Points, in no order, along strands that fork and pass close to each other.
Points whose rows are less than 112 apart are linked; no others are. Some points are linked to none.
kov: [-40   9   9  43  -8  12  25  48 -49 -21  29 -26  -2 -40   2 -33 -20  20
  -2 -45  13  50  24 -16  15 -18  10  14  18  25   6  13 -35 -23]
Fim: [-26  -9  -3 -21 -37  16  10  -3 -18 -39  36 -24 -16  31  18   4 -13   1
   6 -45   6 -22 -32   2 -52  -6  21  30   5  13  -3  32 -55 -59]
kudol: [  0  29 -20 -61 -31  -6 -12 -36   4  15 -13  41 -47  33 -51   5  16   3
  24 -18  -8 -59 -22   0 -18  47 -22  -3 -47 -31  -4 -22  48  25]
nog: [ 61 -68   9   3  50 -43  -7 -41  52  18   4 -26  44  27  25   6  24 -25
   1  42 -18  44  -1  16   3 -71  31   6  16  -3  -2  11 -30 -17]
Karab: [  5  17  15  -2   9 -28 -16  -2  34 -26  29 -19   9 -15 -31 -39  -9  -9
  21 -33 -34   1 -11  21  17 -20  25   4   6  -6 -10 -16 -34 -10]
Kepel: [-28  19  -9 -35 -46  -7 -16   1 -12 -22  36  -4 -31  -7 -46 -34  -6  25
  32 -72  -5 -26 -21  15 -17  12  -5  11 -25 -12  -9 -11 -25   0]
pegi: [  1  22  33 -37  59 -24 -28  -1  56  11  -6   7  35  29  -6  -3   4 -32
  15 -16 -24 -21 -14  36 -10 -43  19 -10 -17 -22  37 -26 -23   2]
sopu: [-16  26 -29   3  -6 -22  27 -11 -23   0 -24  31  28 -50 -42   4   2  30
 -32  21  24 -28  26 -44  23  50 -15  21 -31 -18  20 -45  47  34]
gilu: [ 32 -35  26  23  53 -34 -11 -12  34 -11  23 -31  42  21  23 -19  -7 -36
  -3  20 -30  46  12   3  10 -68  44  -2  45   0   3   0 -59 -38]
tamo: [  7  26 -20  62 -13  -1   0  21   0 -21 -19   5 -10 -48  10  -6 -12 -28
  10  71 -22   1  14 -22  36  48  24  -1  13  13 -68 -26  35  21]
Nasi: [ 17   4 -14  10 -17  11  20  19   8 -47  27 -36  17 -20 -53 -41 -14  40
  20 -24  11   0  -9   7  18  13  17  37   2  14 -43  -2 -36   0]
kanu: [ 36 -49   6 -23  14  11  21  38  25 -21  15 -53  44  13 -24  -7  15  55
  -6 -20  36  44   0  39  14 -39 -30  28  13 -13   9  27 -34  23]
Nilor: [-27  34  16   4 -16 -10 -13  20   5 -56  42  -4 -14   6 -32 -47 -30  -9
  20 -57 -37  -3 -19  13   1  -8  43   5  31  -9  -5 -20 -28 -27]
vasis: [  9   0  -6 -25  12  46  -1  22  35  -4 -17 -14  26 -32 -27  13  -4  27
  15  -2  31 -27  -7  66 -21 -20 -23  -6 -22  -5   5  26 -53  21]
dalo: [ 10 -27   6 -19 -25 -28 -31 -43  18  19  16 -27 -13 -43   4  -6  19   6
  20 -44 -17   0  -6  24 -19 -40  -3 -17 -32  16  -7  34 -55   3]
Mabep: [  7   8 -28   2 -13 -23   1 -32  27  28 -32   3   4 -67  -5  37  21   1
 -15  24  -1 -49   9 -15  14  24 -11  -6 -38   2 -12 -24   5  40]
Rati: [ -3  35 -25  16 -26  44  24  25   5 -46  15   9  -9   5 -30 -14 -36   5
  19  12   7 -40 -13  -2  -1  59  32  22  27  13 -50 -28  13 -14]
nivak: [ 35  14   3 -15  44 -26  19  -4  36 -13  -7  -2  61  29 -62   7  -5  22
  -1  14   7 -40  -1 -22  22 -17  12  45 -14 -15   7 -55  -9 -11]
nusi: [ 21 -60  21 -29  24   2   4 -15   7 -14  13 -19  16  99  47  23  16 -22
  -6  12  -2  40 -33  20 -48 -44  20  17  25   2  23  35 -20 -40]
resi: [-37   5  -5   4 -41 -21 -31 -32 -16  47   4  11 -55 -41  61  13   5 -28
  14 -27 -29 -10   3 -10 -23   3   7 -44 -21  21  -6   7   7  -7]
Zele: [ 31  23   0 -38  31   5  -5  -4  61   4 -30  10  22  22 -36   8  11  -4
  21  34  -4 -45 -21  44   7  24 -14   2 -21 -20  -4 -26  23  36]
zavu: [-45   9   7 -38  19  -1  20  -4 -24  15   3  17  30 -15  -9  17   0  26
 -42 -57  36 -12  27  -4 -21 -19 -28  -8 -34 -23  89  -9 -16   4]
mopi: [ 38   6 -38 -10 -68 -40 -14 -31 -33   3  -2  44 -64 -37 -37  -6  32  16
  37 -22  -7 -19  -9 -39   8  32 -15  19 -51 -28 -37  -2  61  31]
lir: [ 29  -3  -4  43  30   7  11   5  24 -15   0 -33  42 -39  -5   1 -16   2
  -5  40   7 -12  21 -22  14 -20  18  20  13  25 -33 -14 -68 -13]
Tamov: [ -7  15   9  -8  46  20  -3 -11  28  39 -28  11  27  -9  31  37   4 -29
  -8  27   8 -42   7  12 -23 -11  16 -29 -15   4  22  -5 -26  -6]
piv: [ 37 -18 -15  -9  -5  21  14 -12  18  -9   4 -18   9  14  -9  11  12  16
   4  17  14 -12 -14   7  -4  11  -3  25   7   8 -30   5   4  -2]
dede: [  7 -57  13 -33 -11 -24 -27   2   0  25  14 -40 -16 -13   7 -13  36  26
   3 -39  -3  49   6  40   0 -45 -56 -24  -1  -8  17  49 -24  42]
Rezup: [ -9  24 -25  47 -29  22  26  41 -23 -29   3   0 -16 -38  -9 -11 -24   9
  16  34  11  -6  11 -20  21  59  20  21  12  20 -56 -26  22   9]
mogid: [-24  -2 -17 -26 -53 -46 -28 -39 -53  32   9  45 -80   0  -2  -1  25  -9
  26 -47 -20  -8  -4 -23 -20  21 -22 -22 -37 -15   6  -6  58  23]
Nunet: [-32  26  -9  39   1  14  15  29  -5  20 -18  -7   8 -82  12   3  -1   0
 -16  16  12  -2  31  -8  22  16 -12 -15 -12   5  -3  -4 -14  30]
madug: [ 12 -14  14  54 -19  23 -19   5  27 -31  12   5  -5 -29   4 -36 -53 -25
  12  18 -41  19  -9  59  -4  -5  43 -35   5  53 -47  53 -58 -31]
Ketan: [  3  12  -7  30   8  54  29  12   5  15 -30  15  -6  27  40  27 -16 -19
 -16  85  15 -11  14 -25   0  61   6  -6  17  22 -38 -10  57   4]
levas: [ 19  26   7 -23  70  -3   1 -29  41  39 -46  18  29  35  17  50   0 -30
 -12  65   6 -44  -7 -12 -10   5  31 -23 -19   9  19 -33   5   6]
pofo: [  2 -17   6  13  -4  30 -14 -19  19  14  -3  10  -2  27  74  38 -21 -41
 -12  48  -5 -23 -10  14 -38   5  26 -24  19  38 -24  22  -7 -45]
redun: [ 24  17  20  -2  21  -3   1 -27   7 -15  -6  22 -16  81  16  16  -5 -40
 -12  26 -27  12 -17 -33   1  -2  39  -7  32   1   4   0  42 -30]
Mesif: [ -8 -18 -15 -22 -27  64  25   0 -11  28 -18   5 -18  29  37  44   8  15
 -11  31  39 -20  -2   9 -35  46 -25  -6  -1  20  -6  20  20   4]
Nof: [-26   4 -32   8 -26  12  45   8 -41  -1  -6  14  21 -53 -23  14  -9  52
 -30  10  51 -19  25 -44  10  44 -15  24 -11   1   5 -23  19  14]
gik: [ 30   2 -19  19   8  -9  11 -22  24  -7  -2 -17  22 -30 -17  10   1   4
   0  29   0 -34   1 -23  17   7  16  23  -2  13 -42 -24 -22  -5]
vek: [  2  15  -7 -15  22 -26  24  -9   5  -7  -6   6  56  -9 -57   1  -9  38
 -26  -8  28 -46  15 -32  17  -4  -4  38 -21 -12  37 -51   0  -1]
zer: [  0 -18  20 -17  42   8  16  40  18  -1   1 -31  47  -9 -16  11  14  31
 -14 -33  34  25  12  23  13 -58 -27  12   3 -21  53   7 -39  16]
rop: [-31  22  17  24 -15  42 -30  45   3 -26  -2  22 -29  19  43 -27 -51 -31
   3   7 -38  12 -17  61 -13   9  20 -43  50  15 -12  28   4 -18]
luk: [-21  42  15   3  14  -3  -6 -14  10 -10  -2  27  -9  46   7   7 -22 -38
  -5   6 -27 -27 -12 -20   1  26  49 -21  24  -4   4 -29  31 -21]
Sur: [-14   0  13 -31 -17  26 -43   3  12  -9  -2  25 -29  59  30   5 -19 -34
  13  14 -26 -27 -40  66 -47  24  -4 -34  17  -2  -4  32  -2 -18]
vepid: [ -9  25  -2  12  50   3  15   7  18  43 -51   8  35 -30  22  33   5 -16
 -40  62   6 -18  37 -21  23  25 -11 -26 -16  -7  27 -23   7  39]
zupi: [  4  15  -9  -9 -14  12  22  21 -23 -20   3  15 -13  26 -48 -22   9  26
  11 -13  17   8 -11 -10  23  41 -22  32   3 -28   2 -17  57  17]
bufi: [-27 -23 -26 -11 -59  36  25  21 -64  18   3   6 -49  15  18  12  12  31
   3 -12  28  22   5 -10 -16  40 -33   5   6  10  -4  20  45   7]
muven: [ 44 -11   0 -13  -6 -33 -17 -21  49 -23  18 -16   4  21 -35 -37   1  -7
  30  -7 -38  13 -20  34  19 -11  14  11   9 -27 -29  -2   4   2]
birev: [ -1   5  35  38  48  -4 -18  22  22 -17  18 -23  25  -5  22 -32 -22 -41
  -5   0 -31  44  11  28  11 -52  25 -19  44   3  12  17 -44 -29]
vupur: [  6 -11  15  31  19   0 -27 -18  24  36 -19   7  -2  -4  77  18  -5 -50
  -8  58 -31   5   4  13   0   0  10 -47  18  27 -20  18  16 -12]
kava: [ 26  19  17 -12  53 -16 -22  -2  64   8 -18   1  38  -6  -9  -3   5 -26
  15  28 -22 -28 -11  40  14 -10   7  -8  -7 -16   2 -24 -10  17]
Rafek: [-48  16   6  30  15  20  34  36 -41  -5  15 -15  29 -46 -14 -13 -14  30
 -31 -42  42  20  35 -16  13 -23 -15  15   2  -4  40  -1 -35 -10]
gipu: [ 51  23  -1 -13  49  -5  20  10  57 -16 -34   0  49  33 -60   8   4   9
   1  53   5 -35  -6   1  32  10  -2  38 -10 -23  -7 -42  19  23]
Rin: [-17 -31  14  -5 -23 -28 -28  -8 -14  18  25 -30 -32 -28  20 -27  23   3
  11 -58 -21  47   0  17  -4 -37 -23 -18  -2  11  14  33 -32   9]
kegol: [ 94 -22  -2 -16  43 -29   0 -41  78  -2 -17   9  40  49 -25   7  14 -30
  17  66 -27  -5 -14   7   7 -37  34  24  -4 -22 -31  -6   6  -9]
pege: [-38  36  16  -4  27  -7 -20   5  11  15   6  -7  -3 -39 -10 -19   5 -21
   5 -63 -12   1  15  36  -4 -46 -23 -25 -26 -22  44  -1 -34  17]
par: [ 44  20 -20 -42 -15   2 -13 -34  39   9 -24  24 -22  20 -40  10  23   0
  29  18 -14 -55 -26  16  -3  37 -18   5 -32 -22 -29  -8  38  28]
vuva: [-36  12  32   1  34  -6 -27 -17   0  23  -4   3   2  42  77  25  -3 -58
 -15 -14 -21   0  -1  -4 -24 -35  33 -40  11   3  47  18 -18 -33]
fepa: [ -7 -39  16 -29  15  37   7  12  -8  -3   3 -18  12  68  48  28  14  -6
 -12   1  25  16 -24  26 -47 -17  -6  12  17   7  28  32 -22 -24]
Sazes: [ -6  14   2  19  15  40   1  34  19  10 -16  -9  13 -39  15  -5  -5  -6
  -3  27  15  -1  10  37   7  13 -19 -15   8   9  -9  17 -11  21]
Bogos: [-40   2  13  -2 -29 -15 -60  -5 -13  31   5   9 -61 -27  47 -19  -8 -35
  23 -34 -48  18  -2  38 -23 -19 -11 -62  -1  15  -2  40 -11  -2]
vub: [ 10 -37 -23   2 -58  26   1 -21 -16  22   3 -20 -31 -21  34  20   9  20
   8  14  12   4  -8   6 -24  17 -14  -4  -8  42 -46  37   0  -2]
mena: [ 66 -27  -5 -17  23 -24  -7 -27  76 -19  13 -12  45  34 -30 -16  -4 -10
  26  27 -20  -8 -18  42   2 -37  39  23   3 -17 -35  -9 -30 -17]
Sen: [-13  35  -8  50   7  13  11  23  -6   8 -32  23 -11  -4  32   6 -17 -34
  -4  74 -15   1  16 -33  28  59  19 -21  17   4 -33 -25  66  18]
zifiv: [ -2  31  34  41  59   0 -14  41  32 -24   6 -10  33   3   3 -34 -25 -38
  -1  21 -32  19  14   8  33 -15  21 -17  54 -12   3 -19 -20  -5]
sisi: [ 72  17  16  -6  62 -29   4 -35  57  -8 -27  18  28  61 -23  15   1 -35
   2  64 -27  -9 -11 -38  19 -21  37  15   3 -14 -13 -30  19 -15]
biger: [ 13 -46  10 -24  34  55  14  29  14   7  -8 -15  45  30  25  41  14  15
 -14  22  51  10 -12  36 -40 -41 -10   8  10   9  26  30 -40   0]
Zuno: [ 31  39  19 -18  71   5  -1 -16  51  -4 -32  24  21  66  -6  21 -15 -39
   1  70 -10 -27 -21   3   9  16  32 -14   9  -2   0 -32  26   2]
sesat: [-50  24   2  -4 -24  55 -16  69 -24 -18   1  12 -42  20  20 -36 -31  -7
  19 -13  -4  16  -8  54 -19  35 -17 -28  35   0  -1  25  13   3]
vib: [ 13  26 -17 -10 -42  36  -6  17  11 -55  12  23 -37  40 -40 -27 -25   2
  36   7 -20 -23 -37  35 -11  54  18   9  33  -4 -51  -5  38  -2]
vugen: [-25 -15   1 -28 -26  52 -11  47 -29   3   3 -10 -35  37  18 -20   3  11
  10  -8  15  21  -9  53 -25  28 -46 -14  25   4   3  38   3  12]
zub: [ -4 -20 -14  14 -53 -47 -18  10 -56  -5  16 -10 -65 -43  -1 -26  19  22
  40 -40 -16  49   9  -2  19  14 -15   0 -15   7 -20   9  27  34]
tigo: [-13   7  20  42 -16   4 -31  23   9 -25   8   3 -23 -28  23 -45 -44 -30
  12  -2 -53  43  -3  52   4 -13  29 -43  33  32 -23  37 -22 -17]
Satel: [  1 -16  19 -64   2 -26 -23 -42  -1  30  -8   9 -31  67   7  22  36 -13
   6 -21 -11  -2 -23   5 -21 -15 -28 -15 -28 -18  35   9  23  11]
misi: [-17 -42  -8 -13 -45  32  19  -5 -34 -10  29 -38 -12  22  42  23   3  19
 -10 -33  32   9 -12  -4 -51 -21   2  30   3  35  -3  47 -51 -47]
rona: [ 38 -31 -16 -37 -29  36  -2 -15   2  -9   4   1 -28  60  -6   7  19   8
  15  13   6  -4 -28  23 -29  18 -21  14   8  -4 -29  31  25  -6]
Susap: [-38  35   9  20  25  -8  16  -2 -36  -8   7  25  27  16 -11 -13 -31   1
 -20  -3  11 -12  14 -55  15  25  25  11  13  -5  25 -47  15 -27]
kiner: [-35   5  -6  -8 -27 -37 -18 -45 -33  32  10  29 -42   7  33  13  12 -21
   3 -42 -18  -8  -5 -33 -18  12   8 -22 -22   2  20 -15  33 -12]
zafi: [ 49 -55  15 -21  31 -14   4 -26  21   3   9 -22  21  65  20  12  29 -13
   1  15  -3  46 -13   8  -6 -49  12  17  17  -8   7  19  -2 -21]
tomo: [-36  40  33 -25  60 -18 -17   6  20  15   1  14  23  18  -6  -9   2 -30
  -6 -56  -9  -8   6  24  -4 -41  -5 -24 -32 -36  79 -24 -18  13]
fos: [-38   6   6  -3 -19  13   1   1 -22 -11  19  -1 -15  35  41  11 -13 -19
 -10 -23  -7  -7 -12 -13 -26   4  25  -1  21  10  11   7  -9 -49]
foso: [ -7 -38  -3   3 -50   7  19 -16 -29  -3  27 -44  -9 -34  14   9  10  41
  -3 -51  23  18   2 -16 -19 -27   2  15 -13  44  -8  42 -57 -24]
Gib: [ 19 -11 -26  11 -25  64  43  -1  -7  14 -20  11 -16  20  21  37   5  10
 -12  57  38 -11   9 -25 -12  56 -14  20   6  24 -38   9  50   4]
Mide: [-17 -28  -3 -30 -31  69 -13  32 -20   8  -3 -14 -22  10  23   6  -2  21
   5  -3  34  -3 -10  71 -48   0 -48 -17   0  11  -5  68 -38   6]
Tumit: [-12 -10  -1 -42 -29   7   9  28 -39 -23  26  -2 -22  55 -57 -34  13  45
  17 -54  17  23 -16   9   5  14 -44  30   2 -35  14   1  35  12]
terog: [-48   8  21   8   6   6 -16   6 -20  23   5  -3 -15   5  60   3  -1 -32
 -10 -35 -13  20  11   1 -16 -24   5 -28  11   5  34  21 -13 -28]
Guz: [-38   6  23  56  -8   5 -11  32 -19 -20  11 -12 -23 -21  59 -29 -44 -27
  -1 -13 -45  52  20   2   0 -39  49 -32  48  38 -12  26 -22 -40]
Zako: [-16 -18  -9 -35 -13  76  18  21  -3  24 -17  -3  -1   2  33  47   4  19
 -10  16  54 -24   1  42 -51  10 -32 -18  -9   9  17  41 -24   6]
lefe: [ 34 -15   8  25   0  35 -28  16  45 -24  12  12   4   0  -3 -19 -47 -28
   7  33 -21  -1 -32  93 -10   4  21 -28  -2  27 -42  42 -58 -22]
bag: [  8 -24  -9 -21 -37  28 -30 -17  -3  14 -10  22 -49  48  33  12   2 -22
  13  33 -18  -7 -27  41 -36  32 -22 -29  15  14 -31  39  35  -6]
ripo: [ 14  36 -13  16   0 -26  14 -52 -15  12 -24  49 -12   0 -14  18   3 -20
  -9  28  -6 -32  -2 -80  11  33  28   9 -22  -6 -10 -35  57 -15]
sotiv: [ 38  -2 -36  -3 -53 -56   2 -48 -28  -4 -11  38  -7 -56 -46   0  30  33
  -3 -15  16 -20   0 -67  21   5 -13  41 -54 -27  -9 -13  61  27]
buze: [-30  24  19  16  13 -22 -34   6  -2  21 -11  18 -33  15  42 -11  -1 -45
   8  -5 -46  27   3   2  16  20   8 -49  20  -5  21  -7  55  21]
vobit: [ -3  11  23  43  35 -62 -15 -37 -18  -3   6  15  12  19  10  -3 -12 -32
 -18   2 -35  19  13 -79  31 -19  38  -3  24  -9  16 -43  19 -33]
vovin: [  9 -36  -3 -14 -33  13 -22 -24   3  19  11 -16 -19  -6  34  10   9   0
   8  -4  -1   5 -16  32 -29 -11 -10 -16  -4  25 -19  44 -31 -15]
dekid: [-19   4  -6 -42 -18  13 -14 -28   8  51 -23  17 -29  -3  22  32  21  -5
   2   4   3 -40  -2  21 -27  33 -30 -37 -29  -4  10   3  13  27]
mezo: [-29 -18  -5 -46 -53 -26 -20  -3 -32  -9  42 -20 -37  -9 -47 -33  12  47
  21 -95   3  -4 -13  10 -16 -19 -33   5 -34  -7   1  17 -35  21]
sebas: [ 12  24   0  23  13 -10  26 -26 -33 -14  -4  34   7  34 -19   4 -11  -2
 -17  28  12  -5   3 -85  17  18  27  26  12  -4   1 -33  45 -35]
Sivir: [-22   3   6  47  23  13  27  42 -23  15 -18 -16  23 -30  27   0   3   2
 -31  37  20  32  37 -33  35  13 -19  -1  22   7   3 -10   6  19]
pidez: [-45   6 -23  -7 -42  44  43  31 -56   5  10  13 -14 -12  -4   3  -8  46
 -14 -20  45  -2  10 -10 -10  56 -22  12  -7  -3  15  -4  26   9]
Bigaz: [-40  19  15  41  16   6 -26  15   3  44 -22   7 -16 -20  82   0 -17 -50
  -6  27 -33  18  21  -1  13   8  11 -60  16  13   4   9  30   3]
gon: [ -7 -36   8 -32  42  23  15  24  17  18 -12 -18  48   0   7  53  21  18
 -16 -16  46  11  -1  20 -36 -76 -11  -3  -9  -7  58  23 -52   1]
fana: [ 10 -45   0  31  15 -21  18 -15  -6  42 -28 -24  24 -37  45  54  39   1
 -46  47  18  28  34 -50  27 -22 -27  -6   6  19   9   6   3  17]
Zite: [-21 -27   4  31 -36  17  26  30 -40 -12  16 -48  -5 -62  -2 -13   4  51
  -3 -47  32  51  22 -14  10 -14 -13   9  -4  38  -2  41 -42   9]
mol: [ 31 -36 -18  33 -19 -25  17  -4 -18  -5   4 -33   0 -34  -6  -2  34  22
 -10   8   4  53   8 -24  37  -8 -18  28   3   2 -27  18  15  24]
Muko: [ 36  -2 -13  15 -27 -17  18  -3 -45  -7   0  30 -22   3 -19 -13  25  14
   5  -1  10  30  -3 -54  27  18  -7  36  -6 -16  -6   2  70   1]
Zapez: [-19  25  -3 -78  -5   2  -2  -7  17   9  -7  24  -6  38 -46   8   6  22
   6 -31  11 -56 -16  26 -23  25 -29   2 -48 -34  36 -28   8  29]
nezop: [  0  -4 -20  33 -31 -25  29  16 -74 -33  17   8  -2 -36 -28 -27   5  46
   4 -14  36  34  17 -48  33  19  -7  50  -1  -9  -5 -18  53   5]
fizuk: [  8  -2   9  26  25 -66  -2 -63 -24  -3  13  10  38   9 -18  -4  -8  -1
 -20  -6  -7  -6  14 -94  14 -39  26  29   4  -3  17 -50  -2 -56]
damir: [ -2  29 -16   8  29 -13  20   5  11  11 -42  11  40 -40 -32  19   8   8
 -43  52  14 -29  27 -29  37  40 -20   4 -30 -19  22 -46  26  47]
kidet: [-19  21  -2 -52   2  33  -3  18  20   8 -10   4   0  -3 -26   5   3  15
   9 -25  19 -44  -5  49 -25  10 -30  -9 -26 -26  28  -2 -27  24]
vuti: [-24  -2  13  33  26   2  25  10 -36  11   2  -4  27  13  19   3  -7   3
 -31  10  21  24  23 -52  21   2   2  10  25   6  19 -20   7 -19]
bomib: [ -2   4   2  17  -6 -71  -5 -35  -3 -18  40 -14  19 -56 -42 -34  -7  16
   7 -64 -20  -9   3 -40  24 -42  28  32 -29   9  -5 -35 -45 -21]
debu: [ -4   6   5  -8  37 -15   4 -12  23  25  -8  -1  31 -27  -1  24   7  -2
 -14 -17  11 -34  14  -6  -6 -36   3  -4 -21  -5  38 -22 -38  -3]
vanu: [  4 -40 -34   8 -70  22  36  -8 -51  17   5  -9 -35 -22  17  31  18  50
  -4  -4  44  14   4 -33  -7  24 -25  22  -6  28 -30  25  29   2]
rafir: [ 13  10   1  30  53  25  25  45  27 -15 -18 -33  59 -48 -29   4 -10  17
 -15  28  29  -7  30   6  20 -32  -9  13  11   0   7 -10 -63  17]
kop: [-18  24   2  13  27  -5   9 -14   7  -1   8 -17  30 -55 -27  14 -11   4
  -7 -42  13 -35  22 -10  -9 -58  19   9 -26   4  25 -14 -72 -28]
Nelaf: [-10  19  -4 -19   0   3  21  12  -4 -19  14   3  25  12 -52 -18  -3  34
  -6 -33  21 -23  -7  -2  15  20 -11  37  -7 -19  19 -37  10   0]
zulit: [-19  -7  -6 -10 -37  -5  -1  34 -46 -44  43 -12 -35  28 -29 -46  -6  26
  24 -66  -8  43 -15   7   5   8  -2  27  26  -7  -1  -2  13 -14]
login: [ 55  -8 -30   3 -49  29 -15  13  13 -44   4  25 -53  25 -30 -40 -18   1
  36  33 -26  14 -29  40  -3  49   4   6  28  -7 -74  29  49  14]
zurus: [ 10 -42 -15  -7 -45 -32  -9  22 -55   1  12 -17 -53 -13 -27 -30  41  46
  18 -41   2  66   6  -1  26  -2 -56   9  -3 -23  -6  31  42  55]
gudip: [ 45  -5 -26  12  -5  15  16  16  23 -16 -29 -18  17 -22 -30   7  31  21
 -15  47  16   6   2   2  40  30 -34  27  -5 -12 -34  -3  35  53]
gok: [ -9  -6  -2  37   2  -1  39  24 -59 -21  18  -1  19   3 -14 -17  -5  31
 -19   6  33  41  17 -56  29  14  -5  43  30   0   5 -22  33 -12]
rez: [ 11  22  27  46  45 -46 -15  -5  25 -24  10  -3  19   9  -8 -25 -17 -38
  -5  18 -56  13   9 -32  40 -16  43  -7  46 -15  -9 -43  -4 -15]
dov: [ 36  14 -12 -29 -54 -42 -23 -41 -29  12   3  68 -72  13 -25 -12  28  -8
  34 -32 -26 -17 -23 -53  -4  19  -2   4 -40 -33  -8  -2  74   9]
bina: [  2  -5  -2  24  -5 -77  -5 -51 -27 -11  31   4  17 -35 -29 -21   2  10
  -5 -33  -9   1   9 -67  25 -32  20  37 -11  -2  -2 -41   7 -29]
rupu: [ 17  35 -32 -10 -11 -22  23 -44  -7   5 -27  46  10 -22 -53  11   4  16
 -16  22  10 -60   3 -58  10  44   3  32 -45 -15   1 -42  56   6]
kapan: [  2 -34   8 -33 -14 -32 -29  17  -8  15   9 -26 -30   2 -26 -34  40  26
  15 -38 -13  47   2  38  20 -18 -70 -14  -3 -31   7  27  17  68]
leli: [ 27  -3   7  15  14  22 -22  17  38  -9   2   4  10   0  10 -19 -17 -24
   9  40 -18   3 -18  66   7  19  -3 -17  23  10 -25  16  -7   1]
feba: [ 55 -69 -28   5  14   4  25   3  33   1 -28 -40  47 -32   6  68  30  37
 -36  57  48  15  19 -17  16 -21 -32  15   1  16 -13  23 -14  37]
Liru: [-51  35   1  -3 -39   1  -2  31 -33 -47  41   9 -31  -6 -28 -39 -29  11
  23 -74  -6  -5 -15   3 -11  17  24  13   6  -2   3 -15 -15 -25]
nebit: [-16  26  19 -16  23 -12 -27 -28  19  29 -19  23 -21  39  38  16   3 -50
   3  13 -29 -12 -12   6  -6  21  12 -49  -2  -2  19  -6  36   6]
gez: [-32  17  -8  20  19   1  34   5 -17  -1   2 -11  44 -73 -35  14 -20  31
 -36 -34  39 -21  44 -27   0 -42 -10  10 -21  -4  46 -13 -57 -13]
vari: [-18   3  26 -14  -2  -7 -57  -8  18   7   4  16 -25  20  41 -11 -12 -49
  12 -12 -49  -3 -20  58 -28 -19   5 -52  17  -8  11  29 -17 -17]
Tupo: [ 13  -8  -2  -8   4 -45  11 -24  18 -14  28 -35  42 -35 -45  -5  -3  40
  -5 -54   9 -24   6 -24  11 -59  19  40 -29   8   4 -19 -71 -28]
sasak: [-19   0  -8  21 -44 -17 -24  34 -33   1  -1  -1 -62 -46  26 -28   0  -3
  41  -5 -27  42   8  23  12  32 -12 -26   2  19 -31  15  32  35]
saku: [-36  11  34  13  60 -18  -4 -14 -24  32  -4   1  20  42  59  23  -9 -37
 -35   0   0  21  19 -49   5 -26  28 -29   8   4  59 -11  -9 -29]
keb: [ -1  11   5  21  62  37  25  40  24  24 -43  -9  55 -34  10  35   0  -1
 -30  62  34 -11  38   2   6 -13 -16 -12   6  -5  28  -9 -34  28]

A fork is a point with three links, a tip a point with one. Leave the first point through the second and follow the links. Name the first fork or tip that comes.
bufi, vanu => sasak
lir, gik => sotiv
nog, gilu => kop
Tupo, bomib => kanu
bag, rona => sopu
Tamov, levas => Liru
login, vib => tigo
vugen, Mide => login
gez, Rafek => saku

A fork is a point with three links. Follow the links from the first point to the second and name the forks in between, in order.
Sen, Nilor => tigo, vuti, zupi, Liru
Susap, Fim => vuti, zupi, Liru, kop
vib, gok => tigo, vuti
misi, zifiv => kop
kov, tomo => kop, Liru, zupi, Zele
gik, Tamov => sopu, vuti, zupi, Liru
